Each row is a point on a landscape with many peaks, with its height.
From any point a climber steps to the highest of the 2 points nearest to it. It stops when none of these is higher. Distance is the straight distance between rows; heights are no part of it.
z_765 h=170: [ -9 -15   0  -1  24   7 -22  -7  49  13   1  -9  12 -13 -22  65  -2 -20
  15 -35]
z_263 h=152: [ 19  10  -5  15 -20 -14  10  38 -12  10  15   3 -24  -7  -1 -26  22  -7
  -2  32]
z_191 h=299: [  8 -18  -7 -23  16  12   1 -12   3   2 -17  -9  -9  16   8 -23   7  -1
  -5 -17]
z_144 h=389: [-10  -8  -1 -12  10 -29  -9   1  18  -8  -5  -3 -15 -10 -16 -14   2  12
  -8 -29]
z_141 h=310: [ -3 -15 -17 -20   5 -12  -4  -6   5   9 -11 -12   7   3 -19   8 -14  -7
 -26 -10]
z_993 h=259: [  6 -27 -23 -28  35  24  -3  -9  16  18 -21 -11 -13  17  -1  -7  -6   6
 -11 -34]
z_723 h=620: [ 15  -9  13  -7  13  29   5 -25  -9  15 -15  -4   2  23  18 -12 -11  -7
 -19  23]
z_942 h=329: [ -2   9  17  12   5 -13 -37  -5  14 -15  -6  -6  17 -20   6   6  19   4
   8 -31]
z_142 h=129: [ -6 -15   9   9  24  17 -13   4  25 -22 -16 -22  32 -10   7  14   7  -5
   9 -45]
z_745 h=580: [ 11   4  -2   2   4  -9  -7  -2 -15  18 -11   7 -20   3  -4 -34  -3  18
 -25  29]
z_569 h=135: [  6  12  12  10 -12 -25   5  44  -1  -6   1   4 -10 -15  -2 -24  32  12
   3  18]
z_665 h=155: [ -7  -3   7  10  19  11 -19   3  36  13   4 -20  18   1  -6  56  -5  -7
  12 -53]
z_734 h=478: [ 16  -1  14   7   7  26  23  -7 -20   8 -14 -12 -13  28  27 -25   1  -7
 -18  25]
z_109 h=539: [ -7   3   0  10 -28   2   4 -13 -27   2  -7  17   1  22  -2 -20 -13  24
 -16  44]
z_863 h=33: [  3  -9  12 -12  -6  32  50  -6  -3   4   8  -4 -16  19  18 -18  -6 -29
   7   5]
z_708 h=501: [  3   0  19 -12  -4 -12   2   8  19 -26   0 -10  16 -14   3  12  -5 -10
   4  -3]
z_11 h=655: [ -1  10  18  27  -5  15   5  -5 -41  24  -8  11 -22  24  29 -23   6  -7
   2  35]
z_205 h=149: [ 15   8  -4  27 -29  11  18  14 -30  23  24   9 -29  14   5 -11 -12 -12
   6  34]
z_476 h=121: [ 14  12  -8  36 -33 -12  32  15 -29  12  38   1 -28   8 -12  -1 -11 -11
  16  19]
z_511 h=503: [ -7   5  31  -3  19  38 -39 -22  11 -19 -18   7  25 -12  14  29  13 -15
  17 -23]
z_742 h=641: [-21   2  -2   7  -5   9 -42 -22 -28  17  -3  34  12   3  25  -3  -2  11
 -16  35]
z_344 h=548: [-10  12  31  -4 -10  14 -32 -17  10 -29  -6   7  21 -22  15  20  13 -25
   9 -11]
z_100 h=275: [  7  30  22  12  -4 -25   9   4  -1 -24  12  -4   1 -15  11 -12  34  -8
  23   3]
z_793 h=268: [ 32  14  12   8  13 -11  31  41 -14 -16  13 -13 -14  -1  20  -4  26 -21
   8   2]
z_382 h=582: [-17  -3  -8   5   3   4 -38 -36 -18  23  -9  23   6  12  -5 -17 -10  16
 -23  18]
z_752 h=410: [-13  -7  28 -15   2   2 -24 -11  36 -10   0   1  31  -7  -7  35  12 -10
  13 -20]
z_490 h=144: [-15  -8  12  14  16  23 -35  -2  30   3  -8 -16  29 -16   2  36   1  -6
  15 -55]
z_189 h=101: [ 17  19 -20  28 -10 -14  31  26 -33  17  43  11 -27  -4 -21  -1  -9 -17
  24   2]
z_335 h=339: [ 28 -10 -16   9  27  16  28   1  -2 -14 -12 -21  -7   5  22 -34  21 -10
  -7   1]
z_596 h=338: [-10 -13  14 -18  -4 -15 -15  -3  30  -4   4  -4  24   0 -22  36  -8   2
   1 -18]
z_239 h=39: [  5 -12 -19   8  23   5 -10 -19   4  26 -34 -23  -6   8  -1 -22 -16  -4
 -18  -9]
z_960 h=463: [-20   5  21  -7   6  16 -48 -25  17  -5 -12  13  30 -15  -3  49   3  -8
  13 -21]
z_703 h=123: [ -5  16 -13  15 -14 -33  10  47 -13 -13   6  17  -1 -18 -15 -18  40  14
   6  29]
z_386 h=264: [-19   5   6  -2  -7 -29 -13   6  16 -15   6   1  31 -11 -26  23 -17  26
   6 -11]
z_53 h=205: [ 12 -10  -4 -12  36   2 -10   0  22 -25  -4 -11   1  -1   4  -2  13   9
  -7 -42]
z_17 h=636: [-14  18  15  -7 -28 -10 -11   6  -8 -32   9  13  29 -28  12  22   3  -3
  17   7]
z_299 h=394: [ 27 -15  -3   8  21  39  25  -3 -12  -5 -15 -14 -12  17  26 -36   8  -4
 -15  11]
z_381 h=667: [-10  19  10  42   9  18   0  17 -58  36  20  35 -37  18  14 -13   8 -18
   2  21]
z_636 h=10: [  8 -13 -20   2  22   2  -2 -22  26  31 -21 -28  -4  13 -23   5 -27  -2
 -14 -18]
z_312 h=515: [-10   7  -4 -22 -11 -26   8   9 -12 -22   2   5  21 -16  -9   1  -4  13
  -8   6]
z_298 h=540: [ 12  17  20  -6 -18 -14  31  21 -11  -3  31   4  -9  -8   7   2   0  -7
  12   8]
z_6 h=481: [ 26  11  13 -16 -12  -1  31   9 -15  -1  30   5 -21  15   9  -7  10  -7
   4   5]
z_378 h=111: [-13  -2 -30   5   0  -4  -2 -29   6  35   4  -2   4  16 -39  11 -26  22
 -20 -14]
z_440 h=305: [ -5  18  17  18  -9 -29 -20   5   7 -24  -4  -2  15 -25   4  -1  22   2
   9   0]
z_531 h=416: [ 25   6   4 -18 -10  -4  25  -4  -5 -16   0  -4 -16  12  16 -10  14 -12
   2   2]
z_603 h=285: [ -3 -14 -13 -14 -24   1  -1   8   1  20 -12  -2  -7  -7   1 -17 -21  -1
  -4  27]
z_35 h=340: [ -2 -12 -17 -14 -10 -13 -16   5 -11  13 -21  -9  -2  -1 -12 -13 -17   8
 -16   8]
z_802 h=243: [ 13  11  17  -4  17  -5  17  28  -6 -26  -5  -6   4 -18  27  -2  26 -22
  12  -8]
z_861 h=112: [ -8  11 -24   5   0 -32   1  31 -11  -7  -2   8   5 -15 -26 -31  27  33
  -4  29]
z_262 h=464: [-21   1 -18  -4 -20   4  11 -16 -13  -5  -3  13   2  14 -19 -10 -30  35
  -8  43]
z_600 h=186: [ 13  -8   7  -3  22   0  -1   6  12 -35  -9 -11   9   0  17 -13  35   5
   5 -29]
z_673 h=171: [-14 -15 -22 -15   6 -19   1 -21  33  19  -3  -9  -6  11 -32  32  -8  -4
   2 -34]
z_813 h=214: [-32  16  -5  12  -8  -8 -45 -15  19   6  12  13  24 -21 -18  48  -8  13
  24 -36]
z_598 h=594: [ -6  21  34   3 -23   1 -13   7  -6 -29   4  11  11 -29  27  19  12 -19
  20   1]
z_874 h=139: [-24  -5 -33  -7   0 -12   3 -21  24  30  16   2   2  10 -48  37 -18  15
   1 -18]
z_400 h=185: [  4  11 -30   6 -37  -1  24   2 -12 -12  20   7  -2  -6  -4  -9 -17   1
  11  49]
z_798 h=639: [ -6   5  -4   3   9  -6 -29 -16 -27  27 -15  15 -10   8   4 -27   9  19
 -29  19]
z_805 h=63: [  0 -10  -7  -1  22  13 -21 -27  -6  39 -24  -3  -8  20   4 -15 -10   8
 -12  -4]
z_536 h=148: [ -2 -11  25 -12   8  24   9   5  24 -40   5  -1  22  -1  24  18  19 -21
  13 -21]
z_787 h=502: [  8  12  -3   0 -11 -18   4   9   1  -5   6   1  -9 -18  -9 -28  -4  20
 -13  28]
z_334 h=708: [-15  12  12  38 -14  14   0   0 -48  19  12  34 -29  12  25 -15   5  -7
  -4  41]
z_743 h=193: [-22   1   7   3   3  -2 -31  -9  42   2   4   5  21 -20 -26  62 -14  -5
  21 -26]
z_556 h=257: [  1   1 -13 -12 -28  -8  24  -3   9 -15   4   6   0  -2 -14   4 -22   4
   0  35]
z_18 h=446: [ -9   4 -36 -25  -3 -24   0   4 -14 -10   2   2  23 -14 -21   9 -20  27
   1  13]
z_704 h=77: [  5 -17   7 -21   5  29  35   0  15 -19   1  -8 -15   5  21 -23   9 -19
   7  -7]
z_790 h=168: [  0   0  35  -2   9  13  -3   6  11 -42   7   1  10  -7  28  -8  31  -7
  10 -23]
z_755 h=393: [-12 -12 -41 -15  -6 -18 -18  -1 -20  17  -8   5   8  -2 -28   9 -25  22
 -16   2]
z_982 h=576: [ 19   8  20  19   7  24  30   6 -36  18   6   1 -33  28  26 -22   1 -15
   0  17]
z_731 h=439: [ -2   4   3  -6   4 -27  -2   5  14  -2   4  -6  -4 -20 -10 -30   9   8
 -12  -4]
z_390 h=296: [ 32   5   1  18  12   6  30  21 -14  -5   6 -19 -19   5  20 -27  28 -14
   0  10]
z_518 h=203: [ -2 -16 -11 -21  21  -2  -7 -13  32   0 -10 -14  -5  11 -12  29   0  -1
  14 -48]
z_830 h=371: [-17  -8 -30 -12 -26  -3   3 -12   6  -7 -14   8   4   3 -28   5 -33  20
   1  31]
z_10 h=92: [-13   1 -22   4  19   2  -4 -24   1  57  -3  -4 -14  17 -23  15 -22   8
  -9 -24]
z_939 h=597: [-14   6   4  18 -10   5 -16 -12 -42  14  -2  28   9  16  13  -9  -5  17
 -20  41]
z_295 h=583: [-10  16   3  -3 -20 -27   9  16 -17 -30  12   7  24 -20  -1   9   8   5
  16  10]
z_345 h=348: [ 15  -8  -4 -18   3  -7  13 -12  12 -19 -11 -11  -4  14  13 -17  23   0
   3 -15]
z_973 h=427: [ 19 -10   8 -25  17  10  10 -13  15  12  -9 -11   2  13  -3  -6 -15 -11
 -13  20]
z_491 h=230: [-20   4  -9   8  -7 -21 -26   5  16  -6  18  14  18 -21 -24  31 -12  29
  12 -34]
z_60 h=79: [ -8 -11 -23   0  28  21 -16 -28  -1  52 -15  -6 -14  23   0  -1 -17  11
  -6 -29]
z_599 h=118: [ 13 -24  17 -20   1  23  19   9  28 -30   5  -8   9   3  14  -2  10 -14
   6 -17]
z_464 h=174: [ 17   7  -3  16 -15  -1  18  28 -28  14   8   4 -36   5  13 -15   3 -14
  -9  31]
z_496 h=229: [  1 -22  -9 -25  34  10  -1  -5  28 -10 -15  -9  -5  10  -5   8  -6   6
  -6 -43]
z_634 h=223: [ 13  -3   2 -11 -18   0  17  14 -12   8  -5  -3 -18   2   9 -12 -16 -15
 -12  29]
z_829 h=159: [  4  13 -19  24 -34  13  23  11 -34   3  21  13 -19   3   0 -11 -15   4
   3  50]
z_551 h=103: [ -2 -23  -4   3  27  14  13  -1  34 -15 -18 -33  23   1  -4  -7   3  -7
   5 -41]
z_261 h=349: [ -5  -2   7   1   3 -24 -28  -6  28  -8   1  -6   4 -10  -9   6   7  16
   6 -42]
z_429 h=137: [ -6  13 -13  24 -28  28  12  -3 -52  23  26  28 -16   8  12   6 -27  -2
   0  55]
z_289 h=613: [  7   5  34   1 -13  -4  19  23   9 -17  21   1   3 -12  14   5  -1  -7
   9   3]
z_593 h=390: [ 13 -11   1 -21   1  -6   2   1  19  -3  -7 -17  10  -6  -7   2 -15  -9
 -12  -2]

Where does a climber stop that starts at each point below?
z_100 => z_798
z_429 => z_742
z_793 => z_723
z_142 => z_17
z_596 => z_17
z_239 => z_496
